Points on a hilly landscape, in no order, each with its height.
A ball rolls from a point to the lowest of its 2 nearest points, and stops where none of them is lower. Distance is the straight distance between rows; heights are no part of it.
q_414 height 316: [ 79 160 168  98 139 167 131 110 142 157 139 137  99 154 146  91  58 166
 221 122  49 103 104 113 125 159 158 152 107 101 108 136 147  97 151 143
 127 143 111 124  93 103 136 135 105 102 113 136  69 116 129 136  99]
q_845 height 273: [128 143 127  96 156 146 152 108 160 138 150 156 157 136 117 118  63 119
 191 129  84 144 100 128 129 132 131 159  70 114  86 110 133  84 156 119
 129 143 141 141 134  94 126 125 139 130 114 124 121 124 106 143 134]
q_891 height 438: [125 132 154 145 137 160 111 214 141 129 141 126 175  85 173 128 168 119
 113 123 115 146 161 134 110 134 103 176 162 131 152 118 113 148 100 125
 153 117 118  84  84 136 121  98 135 110  87 148 119 147  98 168 173]
q_94 height 429: [101 148 127 121 141 120  87  96  90 159 148  98 119 133  99 107  49 160
 162 123 106 143 121 141 135 167 175  98 173 107 147 179 148 106 142 113
 181  90 139 108 142 156 145 166  72  74 127 162 120  88 136 181  62]
q_703 height 288: [163 128  64 165 137 104 111 166  77 148 103 155  95 124 112 127 159 122
  90 130 147 138 186  83  70  98 105  86 138 119 124 124 106 146  84 106
 141  96 126  90 208 157 160 138 124 120 190 140 142 133 112 172 152]
q_952 height 867: [137 120 139  69 139 142 122 114 119 171 159 147 166 145 134 159  55 126
 191 135 125 100 126 123 163  87 200 153 131  93  89 117 164 132 173 120
 128 102 113 110 111 115 101  96 171  74  98 144  77 159 113 124 177]
q_211 height 627: [147 153 161 122 109 151 126  82 132 122 109 124 149 114 111 138 100  96
 129 128 180 121 153 210 189  79 152 140 114 117 135 105 152 165 180 165
 131  98 134 152 111 132 106 108 206 116 115 128 118 134 111 130 121]
q_404 height 512: [157  76 123 160 145 154  82 174 101 133  94 151 106 128 111 109 150 110
 160 124  98 151 160  66  93 143 164 144  97 109  87 116  93  88  93 162
  96 117 130 127 234 149 110 146 122 176 139 127 123 107 124 116 113]
q_260 height 309: [132 102 105 160 182 148 142 120 140 130 140 109  99 102  94 127 164 123
  63 123 113 113  64  98  76 196  78 133  97 141 150 142 138 135 115  89
 168 165 150  66 111 117 174 131  26  70 106  90 169 157 127 132 126]
q_666 height 924: [144 150 103  63 152 121 143 100 117 150 139  86 130 117 128 111 109 116
 195 104 135 101 122 167 157  43 172 137 185 121 104 120 118 149 180 155
 109 144 105 101 108  89 107  61 160 145  48 105 115 140  92  91 167]
q_474 height 390: [168 129 114 183 170 130 129 196 122 123 131  87 104 101 114  79 142 139
  64 125 106 108 142 123 127 141  64 108 148 118 159 164 117 122 106  95
 156 169 130  64 153 149 164 158  98 131 169 120 155 157 131 162 134]
q_701 height 219: [109 106 151 182 131 176 128 142 101 126  92 117  89 145 154 119 162 138
 117 137  89 128 101 132 130 172 131 156 151 111 131 129 164 164  92 102
 128  64 133 107 144 183 113 111 108 133 120 133 112 102 137 156  87]
q_757 height 871: [109 121 129 152 138 134  94 149 110 115 126 107  86 112 162 119 183  97
 125 147 157  70  93 161 141 124 139 120  41 152 119  58 131 151 119 156
 102 152 152 117 111 106 109 118 117 148  95  94 100 139 166  90 176]
q_661 height 324: [155 104 149 165 125 150 126 195 123 124 133 111 121 130 103  85 143 158
 140  94 102 129 142  82 142 171 118 149 217 103 115 176 106  65  87 110
 148 160  90 131 183 156 127 148 134 199 139 129 121  90 174 115 118]
q_385 height 403: [134 103 102 146 133 168 155  67 165 133 127 149 100 154 118 144 112 143
 110 143 100 127 105 119 123 130 100 111 101 167 163 155 144 165 150  85
 116 137 131 139 118 145 148 144 102  93 181 134 127 122 126 143  91]
q_597 height 255: [ 82 127 158 126 157 196 122 101 126 183 150  99  94 136 145 130 101 123
 192  86  33  79  89 135 126 169 152 180 132  72 107 133 179 141 160 164
 156 104 128 102  98 115 144 104 106  68  87 140  94 102 128 135 103]
q_920 height 458: [117 173 119  91 102  90 146 138 167  81 131 141 188 119 173 133 111 143
  63 103 138 170 137 175 134  57 106 133 137 154 116 107  88 123 102 156
 113 151 148 167  85 125 147 109 170  93 124 130 167 118 105 140 184]
q_709 height 613: [143  90 134 120 165 152 116 194 141 143 150 137 128 165 144 210 149 126
 122 128  86 140 134  98 137 152 144 168 200  86 119 166 156 149  77 119
 145  61  95  94 126 160 127  75 138  98 155 169 113 147 140 168 160]
q_138 height 346: [160 118  95 134 129  75  83 186  72 151 130 128 141 125 137 147 189 101
  92 148 142 129 199 107  42 119 123  63 108 128 135  93 126 146  99 138
 150 109 138 101 169 142 151 118 150 136 148 125 145 193 136 166 148]
q_365 height 595: [ 90 193 158 111  94  97 160 111 173  95  99 116 134 148 125 128 129  72
 125 117 182 125 152 217 198 126 118 109 120 106 115 112 154 144 144 150
 112 110 122 159 115 145  92 130 176 162 145 142 129 133 102 126 139]
q_209 height 143: [175  78 112 147 167 138 130 157 161 124 104 159 158 119 149 184 152 156
  77 128 100 147 191 131  99 112 103  91  79 206 130 102 122 127 135 138
 149 131 133 102 135  96 207 110 169 117 150 123 145 169 150 172 133]
q_257 height 416: [106 168 132  62  94  94 179 112 187  99 131 172 170 156 169 116  47 164
 149 139 125 184 146 141 135  78 124 134 143 138 108 134  90 112 102 132
 100 132 132 163  99 130 129 126 161  84 116 149 115  64 103 134 156]
q_520 height 628: [116  83 115 182 136 165 131 108 144  83  70 152 101 120 118 135 144 119
  97 164 189 133 123 116 142  98 152  91  61 190 124  76 114 152 113 144
  62 133 165 160 128 147 139 118 124 122 168 118 124  86 141  91 143]
q_669 height 720: [110 138 136  75  95 104 131  39  89 129 119 109 154 131 109 190  93 128
 108 171 175 144 137 158 137  92 186 103 174 170 124 123 135 173 131 152
 157  81 137 164 113 183  89 139 141 137 149 157  87 109 131  74  99]
q_824 height 740: [149  86  84 132 132 121 100 165 147 117 124 163 127 132 156 116 156 114
 102 136 107 144 141  89 106 135  91  93  67 169 121 121 107 121 117 128
  85 118 136 135 141 120 123 158 132 147 140  99 151 139 125 154 155]
q_542 height 668: [137 141 136 122 110 143 133  63 114 141 120 131 167 123  78 153  72 115
 134 147 187 155 175 154 134  81 162 105 146 138 154 123 137 151 154 108
 124 107 145 153 102 145  89 143 149 113 168 188  91 141 110 137 116]
q_491 height 513: [135 132 145  68 129 111 134 176 172 137 180 158 178 140 161 136  72 127
 196 116 145 142 138 118 129 102 135 161 159  80 133 124 122  73 115 127
  99 147 130 106 100  71  85 131 161 114 120 181 106 172 133 134 210]
q_141 height 411: [100  95 148 137 112 130 135 114 118  85  91 155 123 141 120 127 141 129
 126 110 140 141  98 123 158 114 165 140 100 165  68 124 122  79 154 153
  93 111 107 193 182 114 148 101 154 175 131  83 146  67 142  86 135]
q_399 height 787: [111 108 107 106 122 113 130  93  74 143 125 117 105 176 131 190 109 133
 195 146 173  99 122 124 152  86 200 116 147 155  54 107 150 110 144 125
 132  85  87 143 151 123 109  82 172 140 139 154  78 110 149  80 183]
q_936 height 300: [107 164  85 138  86  78 148  92 152 131 111 151 142 112 171 120 171 127
  98 141 158 145 104 133 129 105 113 106  90 160 166 107  88 141 133 119
  88 177 138 157 107 114 122 160 101 131 104  77 157 136 130 111 130]
q_348 height 212: [ 83 161 145 144 135 115 111  98 121 155 144  94  90 134 102  84 131  59
 187 114 132  64 119 158 116 158 145 107  50  75 125  64 163 154 152 183
 148 153 169 116 121 105 118 150 107 117 116 123 119 157 111 110 138]
q_564 height 270: [113 117 145 141 144 166  85 110 111 189 142  97 101 129 115 105 127  77
 187 114  99  41 154 175 143 125 170 145  88  88 109  63 160 183 197 178
 150 145 136  78 130 103 120 119 150  83  94 119  97 169 109 131 146]
q_539 height 671: [124  97 123 167 102 146 134 136 147  76  91 139 119 142 136 152 154 113
 109 160 171 137 162 140 148 110 113  91 119 172 112 113 134 151 110 134
  95  95 128 152 138 147 116 129 165 144 195 164  99 116 113 134 158]
q_256 height 437: [149 100 154 127 140 197 161  88 162 115 120 144 114 153 132 151  79 140
 151 139  92 136 112 126 167 122 124 158 106 145 122 161 157 136 145 115
  97  98 127 171 113 145 113 120 160 122 154 140  86  95 142 131  93]
q_530 height 185: [175 165  96 153 140 140 146 161 211 158 126 191 168 152 152 151 128 118
 133  86  75 147 175 100 134 125  89 146  92 101 138  85  86 116 126 112
 120 160 126 121 139 111 106 123 129 113 122 120 153 125 111 166 141]
q_196 height 491: [107 158 142  76  90  68 120 151 155  97 129 111 181 116 169  79 107 108
 126 140 176 149 172 172 131  96 119 125 126 118 134 109 108 132 119 189
 108 127 139 129  89 130  95 150 184 129 100 131 148 137  96 138 192]
q_872 height 843: [119 113 137 130 121 105  99 107  68 160 168  70  94 135 170 155 156 108
 147 165 128  65  72 132 138 110 152 123  90 143 125 103 152 149 147 126
 126 139 120 100  76 115  93 127 110 112  72 104 111 160 175  81 153]
q_331 height 669: [114 100 132 108 132 154 150 171 120 115 142 155 152 156 161 215 183 149
 160 122  76 145 117  59 117 137 145 177 172 138  93 171 153 119 115 134
 152  61 102 155  99 121 154  66 146 129 132 133 129 123 152 113 126]
q_584 height 711: [127  91 114 137 130 121 113 152  85 111 145 127 138 111 146 121 131 138
 147 146 148 156 120  99 108 109 124 129 141 161 130 141 125 103 110 130
 124  98 136 124 136 118 111 130 136 154 116 153 139 129 127 119 186]
q_86 height 385: [174  67 157 177 148 197 142 151 125 111 136  78  98 106  83  70  89 149
 124  71 116 120 100 141 169 178 101 172 183  88 141 174 138  94 102 117
 132 167 139 104 150 153 111 144 117 177 139 168 112 100 169 116 126]
q_466 height 218: [160 116 124 114 145 168 127 123 134 168 100 196 141 130 136 126 126 125
 149 142  56 169 136  65  82 145 146 160 126 110 101 127 123 141 103 123
 155  72 126 103 156 181 142 106 127 112  84 130 131  91 107 168  85]
q_273 height 565: [104 188 115 125  95  99 174  90 173 132 119 152 142 163  97  90 101  93
 168 122 167 151 157 158 153 140 127  77 111  85 124 130 139 107 111 113
  97 144 130 162 141 137 116 153 145 143 182 167 117 116 103 157 115]
q_217 height 474: [125 146 142 115 132 113 106  66  76 159 161  67 115 116  88 101  68 123
 173 107 162 115 112 155 151 153 165  89 146  93 160 161 157 110 139 128
 146 114 134 120 129 144 101 172  85 136 136 180 138 135 150 122  84]
q_738 height 608: [ 96 141 110 114 101  53 132  82  84 130  94 122  83 133 141 131 165 112
  71 159 140 116 100 164  78 187 130  48 131 145 134 163 129 171 101  86
 146  82 134 116 115 175 134 145  79 126 130 103 120 131 125 137  46]
q_38 height 345: [149 111  75 179 121 121 140 204 117 135 138 145 109 107 157 138 159 165
  98 109 106 129 145  74 111 153  50 131 145 162 177 170  98 143 102  69
 132 164 131  64 113 115 151 121  93 125 142 131 147 129 125 130 164]
q_571 height 161: [ 88 170 151 145 106  81  95 128 126 155 164  84 119 126 114  92 169  66
 120 122 139  84 133 156 104 169 100  82  74  76 168 102 139 159 179 161
 147 145 163 108 118  94 156 149 128 103 128  85 158 178  88 164  93]
q_925 height 343: [130 127 156 118 137 128 106 101 116 100 145  80 113  78 130 108 144 123
  85 144 190  88 109 194 150  92 125 143 113 163 167  99 127 145 181 160
 148 155 131 129  73  96 145 125 127 127  85 106 165 184 139  90 138]
q_987 height 810: [142 109 136  90 122 122 116  56  88 129 154  74  84 133 153 169 112 138
 138 149 139  90  73 138 170 104 157 147 140 168 139 150 135 149 168 138
 143 115  82 142 103 122 105 125 129 141  90 101 122 124 175  55 101]
q_712 height 541: [102 178 166  71  80  64 128 112 141 123 128 124 154 133 156 117 136  98
  93 150 108 154 135 148 123 138  91  98 144 120 143 182 131 184 154 141
 135  92 103 138 105 147 134 167 163  95 128  92 164 123  59 167  68]
q_132 height 373: [134 122 122  88 123 145 113 115 115 143 137 131 155 135 146 150  63 170
 164 136 109 169 135  98 140 130 158 121 178 119 155 168 146 137 126  87
 168  78 124 126 111 159 107 140 109  89 121 175 101 124 138 157  94]
q_484 height 370: [ 87 158 134  66  89 101 167  66 161 100 129 139 144 153 135 127  80 160
 111 146 142 161 117 178 145  90 127 115 157 157 115 153 125 127 135 106
 125 132 102 193 119 147 135 134 144 115 156 133 114  68 110 131  95]
q_663 height 167: [150 130 113 138 140 126 136  70 186 150 147 121 136 126 113 129  88 120
 140 148 120 108 145 154 125 106 126 111  35 152 171  62 110 134 191 158
 118 189 173 142  95  90 114 185 123  72 121  90 140 170 123 150 106]
q_397 height 715: [ 95 104 137 127 134 168 154 154 131  92 125 143 139 117 149 184 171 175
 138 104 107 143  89  71 127 118 145 194 144 160 110 148 130 117 137 157
 126 125 151 169  77 121 147  66 121 161 117 128 146 111 175  45 124]
q_36 height 90: [167 113  91 153 136 124 126 102 170 154 130 163 144 109 124 159 127 145
  88 134 115 121 165 143 102 117 100 106  71 188 185  74 105 145 169 114
 171 189 145 108 120  85 176 135  99  92 128  97 172 178 116 163 106]
q_967 height 243: [183 161  92  95 174 122 150 212 193 152 162 171 181 152 126 154 113 116
 153 107  71 163 166  66 112 147 101 161 121  74 109 139  89  87  90 140
 130 165 106 102 134 113  94 154 116 134 128 134 131 136 136 141 149]
q_516 height 448: [184 115 151 152 167 160 111 161 120 151 125 122 158  90  79 110 148 101
 135  93  72 127 140  78 114 177 147 213  98 103 100 127 107 100 118 159
 129 128  98 140 200 143  98 119 116 192  91 104 144 122 130 121 108]
q_194 height 391: [166 137 138 167 169 173 120 206 162 126 133 140 183  75  95 107 173 104
  80 102  90 138 162 110 117 170  91 190 131  97 122 125 107 131 108 136
 145 157 120 110 156 154 120 112 119 158  96 118 143 131 103 152 132]
q_897 height 289: [ 91 119 145 180  80 150 150 164 118  85  59 146 135 115 131  85 191 134
  99 114 132 131 106 139 133 163 109 130 188 130 122 135 141 128  98  92
 111 102 115 136 165 168 123 111 132 163 137 109 110 104 129 131 118]
q_961 height 746: [ 98  96 120 102 111 120 111 156  76  90 144  95 108 163 184 184 140 142
 141 153 166 109 122 128 149  71 142 128 164 167  99 121 136 139 116 132
 117  90 115 134 128 113 118  98 187 140 137 142 110 107 141  99 207]
q_270 height 899: [153 133 106  70 125 101 143  75  87 158 144 135 163 135 118 137  72 122
 176 129 142 119 124 143 156  43 193 157 118 122  73  90 118 111 179 157
 113 132 130 154 134 105 115  89 197 132  79 123 119 139 111  86 193]
q_687 height 253: [145 124 131 208 150 136 115 174  78 131 117  79  60 159 115 104 140 163
 109 115  92 124 104 113 129 159 143 117 205  84 118 159 137  80  69 103
 144 141 120  94 178 168 152 170  91 155 133 125 132  83 195 144  92]
q_369 height 946: [129 130 115  52 166 135 136 101 131 147 108 112 104 140 143 104  88 112
 236 118 120  86 135 176 168 120 176 149 172  96  93 160 114 140 152 141
  86 107  56  86 136 113  93  87 159 128  69 112  43 116  93 118 129]
q_786 height 535: [127 160  60 168  96  78 162 108 165 143 110 173 154 154 112 117 117 129
 114 117 168 155 178 155 132 114  93  77  90 129 149 102 107 115 135  83
 106 176 134 152 143 106 140 135 139 134 168 138 153 137  76 179 164]
q_3 height 301: [176 118  97 103 176 157 125 146 120 180 140 167 138 129 113 144  63 167
 174 138  81 162 135  54  98 131 151 144 155 110 119 153 112 113  98 125
 172 103 148  83 142 160 136 128  83  84 119 177 114  88 128 161 110]
q_654 height 295: [ 73 207 181 101 102  78 120 127 113 144 122 106 126 146 113  83 121 113
 147 116 137 131 143 144 147 180 136  72 172  72 139 170 148 115 123 122
 158  96  97 135 139 157 115 159 121 136 133 150 121 111 101 165  58]
q_883 height 205: [ 59 179 162 117 122 104 117  91 136 139 176 112 146 125  97  91 127  85
 151 108 105 109  82 154 112 140 109 131 118  92 126 125 151 122 192 139
 171 139 170 149 121  73 179 121 121  94 130  95 165 147  72 180 116]
q_626 height 765: [129  78 102 151 109 102  79 160 126 106  69 154  88 113 174 151 224 111
  50 123 128 115 123  99  77 128 118  59  69 166 139 135  95 168 115 112
  76 127 157 126 135 110 146 133 128 131 125  48 134 158 136 119 111]
q_7 height 279: [190  97 100 105 185 185 164 141 143 133 130 164 158 109  66 162 123 153
 167  71 136 143 131 129 155 168 100 183 101  93  67 143 134  78 153 151
 129 135 150 116  87 104  89  92 123 170 154 169  96 137 163  65 139]
q_689 height 560: [153  83 133 144 158 144  96 174 103 127 153  84 102 135 139 147 130 127
 142 119 144 111 145 152 175 134 134 157 211 102 121 158 142 129  98 125
 141  85  95  65 153 126  93  99 156 136 117 185  94 135 136 148 174]
q_523 height 340: [148 113 133 126 162 176 144 168 167 116 137 148 188  76  97 139 151 114
 118  90 113 145 135 135 141 169 100 185 114 117  99 136 136 103 149 154
 133 148 153 119  95 126 106 100 108 182 105 140 154 139 134  98 146]
q_809 height 312: [114 119 120  96  95  89 145  73 121  97 120 123 123 149 115 114  76 166
 103 162 155 157 163 164 135 149 123  86 194 171 138 200 151 136 125  98
 152  95 103 140 145 176 119 173 112 127 181 174 101  92 109 157  93]
q_836 height 294: [ 98 166 148 133 114 110 105 111 158  88 105 112 132  69 134  84 148 124
  74 139 192 113 111 188 112  95 124 126 105 145 185  44 108 134 147 143
 118 210 185 131  60  80 154 140 104 114  91  99 158 177 119 100 116]
q_147 height 791: [105 110 158 152 125 141 111 156 103  87 136  92  81 104 158 163 193 143
  69 141 128  94  37  84 134 122 130 159  86 150 157 119  91 167  92 138
 103 134 150 151  94 116 149  90 101  93  75  53 116 126 163  68 113]
q_550 height 475: [129 123 155  96 121 107 119 200 176 108 144 147 183 129 174 126 118 107
 143 152 140 143 188 141 122 117  99 150 152 109 155 126 110 134  86 163
 114 121 107  97 109 107 105 134 173 100 110 159 106 149 115 178 195]
q_779 height 371: [159 104 129 158 211 134 131 150  92 143 156  63  99 107  71 114 163 121
  48 116  96 104  80 120  95 188 100 139 122 102 115 164 146 115 122 119
 167 145 127  63 148 137 176 136  61 138 131 107 191 155 140 129 130]
q_204 height 176: [143 141  91 177 127  94 125 120  66 142 108 131  78 147  94  98 151 144
  97 137 131 125 130 102  99 157 144  68 156 108 142 155 124 115  68  89
 155 119 118 104 190 186 159 170  69 150 158 123 144  96 166 137  68]
q_14 height 299: [162 149  73 147 151 125 145 236 161 160 156 162 129 139 129 167 172 148
 129 102  62 133 163  36 104 147  67 147 162  96 123 152  89 118  80 107
 148 182 105  77 130 137 133 123 103 147 139 137 144 106 129 129 152]
q_613 height 344: [131 166 182 122 102 123 139 163 127 137 118 120 123 142 114  70 138 126
 150 120 109 126 158 118 150 181 123 116 172  74 126 157 131  80 101 115
 127 130  48 146 169 151 100 151 137 181 117 131 118 111 169 142  78]
q_524 height 250: [ 52 180 143 121 110 123 143  92 156 111 132 124 132 107 132  78 136 130
  98 111 153 120  86 174  99 111  91 136 126 130 166 105 122 134 174 118
 125 179 179 134  75  87 166 136  89  92 133 100 172 128  81 134 122]
q_201 height 523: [119 137 137 122  94 124 124  57 118  99 112 129 120 135 116 150 130 166
  90 133 163 151  75 137 126  74 159 140 123 167 120  62 104 110 124 136
  84 168 147 212 125 106 146 107 122 138 141 113 160 104 155  33  99]
q_890 height 408: [119  94 139 125 119 120 110  66 106  99 127  99 101  92 110 104 124 130
  83 159 221 121 102 165 113  98 153 131 130 174 160 100 127 122 114 118
 112 154 157 145  86 114 115 153  94 151 147 169 151 161 138  65 132]
q_813 height 221: [156  87  72 172 119 117 133 132 109 132  90 168 108 113 124 147 146 156
  74 143 151 143 194 117  94 116 101  84 106 209 154 121 114 155 130  84
 135 142 125 107 172 126 181 123 127 100 209 147 142 152 111 158 144]
q_991 height 515: [162 111 139 129 160 134  97 127  98 143 158  71 102 144 109 108 107 109
 137 115 130  98 121 140 157 155 104 124 123  98 142 170 158 121 130 122
 135  98 102  95 157 136 101 150 116 147 127 154 137 141 133 134 120]
q_169 height 249: [106 133 119 176 155 163 143 109 128 146 122 113  90 118  92  83 130 136
 140 106 115 112  86 113  81 159  77 131 126 102 166 112 141 120 116 102
 154 173 167 100 147 116 164 172  17  79 101 125 156 115 116 135 123]
q_136 height 829: [165  97 137  82 140 133 133 104 104 149 137 148 119 176 129 200  76 123
 176 133 122 115 134 107 156  98 171 119 132 125  90 135 149 115 137 111
  89  73  80 144 167 101 100 108 191 111 152 152  71 140 152 140 152]
q_980 height 517: [102 158 164  59 118  79 122 125 149 141 168  97 158 126 156  97 104 112
 138 135 144 147 149 145 147 137  97 117 119 113 143 184 108 141 173 159
 116 103 108 122  95 120 109 174 177 105 121 127 159 153  97 152 148]
q_678 height 203: [149 108 121  83 170 161 163 129 164 126 179 163 137 131  84 134  63 152
 183 117 122 160 120 112 135 155 101 143 127 106  80 168 138  78 141 115
 137 149 161 113  94 108 127 112 128 116 158 197  90 105 134 132 133]
q_110 height 227: [136 127 161 134 136 158 104 115 155 154 157 127 148 122 126 123  95 107
 156 130 103  71 159 166 142 109 141 130  61 124 129  55 145 148 205 184
 165 158 188 111  89  79 139 143 165  68  94  94 132 179 134 156 127]
q_163 height 503: [155 150  85 157 146  95 164 153 155 108 149 130 136 137  57  80  85 137
 112 136 176 156 186 128 117 133  87  92 106 105 138 115 130  91 132  99
 118 192 146 142 189 100 152 150 137 144 188 154 146 141  92 176 172]
q_423 height 792: [125 104 128 150  91  95  68 121  99 106 109 125  72 102 149 183 226  98
  62 155 150  88  58  90  84 123 158  90  77 149 114 103  91 163 110 137
  97 121 155 150 113 113 145 128 128 108 108  27 120 173 155  83  86]
q_425 height 770: [140 123 155  71 107 134 127  71  80 110 101  96 118 124 138 179  91 167
 139 115 168 133 127 159 170  98 174 140 204 167 133 166 153 133 153 131
 140  66  99 168 107 140  79 112 132 164 115 157  93  96 159  76 102]
q_835 height 573: [103 171 146  98  75  55 117  58 112 135 133  98 117 131 141 166 152  90
  83 179 136 118 113 175 135 152 129  81 151 135 145 151 156 196 144 122
 172  94 110 141 103 167 104 171 117 128 157 105 120 166  99 121  44]
q_574 height 572: [109  90 115 164 125 161 116 150 129 129  64 177 124 123 144 129 150 127
 158 156 121 148 120  91 112 106 173 143  65 149  78  76 108 133 101 158
  80 108 159 140 168 155 105 105 137 142 129 109 100  88 115 112 152]
q_513 height 244: [137 183 114 138 118  68 139 139  97 125 123 105 120 140  86  74  99 123
 109 140 145 132 157 119 138 150 104  75 180  80 141 186 141 126  84 101
 159 130 104 115 182 191 143 187 119 160 181 143 133 118 115 157  93]
q_215 height 455: [168 142 113 169 136  99 141 192 109 102 123 137 144 120  59  87 134 115
 117 135 191 151 187 109 122 120 109 121 155  69 127 122 132 113  74 143
 139 142 131 138 220 141 148 143 171 175 184 149 122 140 104 157 169]
q_200 height 349: [114  94 161 152 104 142 138 123 114  92  83 143 167  98 106  85 173 105
  91 111 139 141  99 115 127 164 135 154 162 146 103 146 141  98 132 141
 130  96 100 164 176 147 156  94 162 193 113  67 172 112 126 109 131]
q_384 height 350: [106 130 105 130  87 114 127  75 128 150 117 153  92 153 168 160 161 143
 104 160 113 113  69 105 114 114 119 118  99 149 159 120 123 179 117  91
 117 128 130 146 109 138 136 138  92 102 119  75 128 116 146 121  75]
q_420 height 127: [129  94 158 108 146 151 128 171 133 126 113 157 101 148 172 126 133 133
 137 153  36 139 120 111 122 186 153 178 127 125  80 151 140 131  85 129
 133  71  96 112 115 180 131  84 126 137  83 128  96  74 133 147  89]
q_547 height 187: [ 69 159 146 166 117 185 124 101 116 175 136 119 123 137 132  99 132 132
 187  99  93 116 100 116 102 138 133 144 144  92 167 100 161 157 130 117
 154 129 154 120 101 120 134 136  63  68 104 142 124 110 103 138 100]
q_473 height 128: [112 175 124 161 111 165 155 141 167 144 122 170 144 129 153 126 141 127
 151 102  84 131 107 102 120 138  98 158  99 111 160 117 128 155 124 105
 121 153 134 110  96 123 132 115  91 107  90 104 151 102  95 149 117]
q_65 height 383: [141 121 148 118  99 150 171  93 163 108 123 140 153 148 143 148 116 161
 151  97 117 151 131 108 154 135 116 129 144 157 136 182 119  89 149 101
  75 118  83 198 124 124 101 154 172 156 157 126 127 122 175 111 106]
q_894 height 464: [ 94 127 147  97 109 110 126  84 123 101 117 131  94 129 122  87 107 151
 127 134 152 124  68 155 140 118 146 135 112 166  98 112 136  86 134 135
 119 162 114 179 135 101 158  98 110 173  93 118 145  88 163  81 120]
q_592 height 341: [119 161 123 143  77 115 143 121 150 122 117 128 159 143 191 152 182 138
 120 132 117 143 128 114 148 103 103 118 137 163 166 150 115 115 135 117
  89 139  89 168 106 125 110 149 145 149 140 101 161 144 155 109 121]
q_286 height 476: [140  86 113 149 118 132 117  94 130 103 124 132 132 105 114 144 133 154
  80 143 188 164 135 124  84  69 167 128 133 202 145  65 102  84 160 121
  94 187 167 178 103  73 123 138 117 159 158 146 171 148 127  68 157]
q_115 height 753: [102 112 118 133 138 144 133 172 141  62 139 122 123 105 157 156 156 177
  79 126 126 139  72  97 143  99  98 152 125 180 146 138  94 152 102 134
 103 147 162 156  75 137 161  86  98 139 132 107 153  94 170  67 160]
q_193 height 401: [156 136 119 157 140  99 107 200  97 128 139 112 155 115 104 127 163 116
 128 135 185 123 190 146 121 121 128  99 119 122 126  86 134  98 115 141
 148 130 118 117 184  94 147 104 171 166 143 160 128 184 143 156 178]

Call two points neighbours if one is among the 2 nearest of the other. Go from one point of each pair to the other, from neighbour to neighbour, staying as low as possible. Name the highest point that can't be avoided.
q_473 / q_678 -> q_414
q_936 / q_678 -> q_738
q_571 / q_420 -> q_201
q_36 / q_571 -> q_564

Two balls start at each pair of points below. Name the first point that both come to, or write none.
q_286 / q_397 -> none
q_147 / q_201 -> q_420
q_491 / q_980 -> q_550
q_666 / q_196 -> none
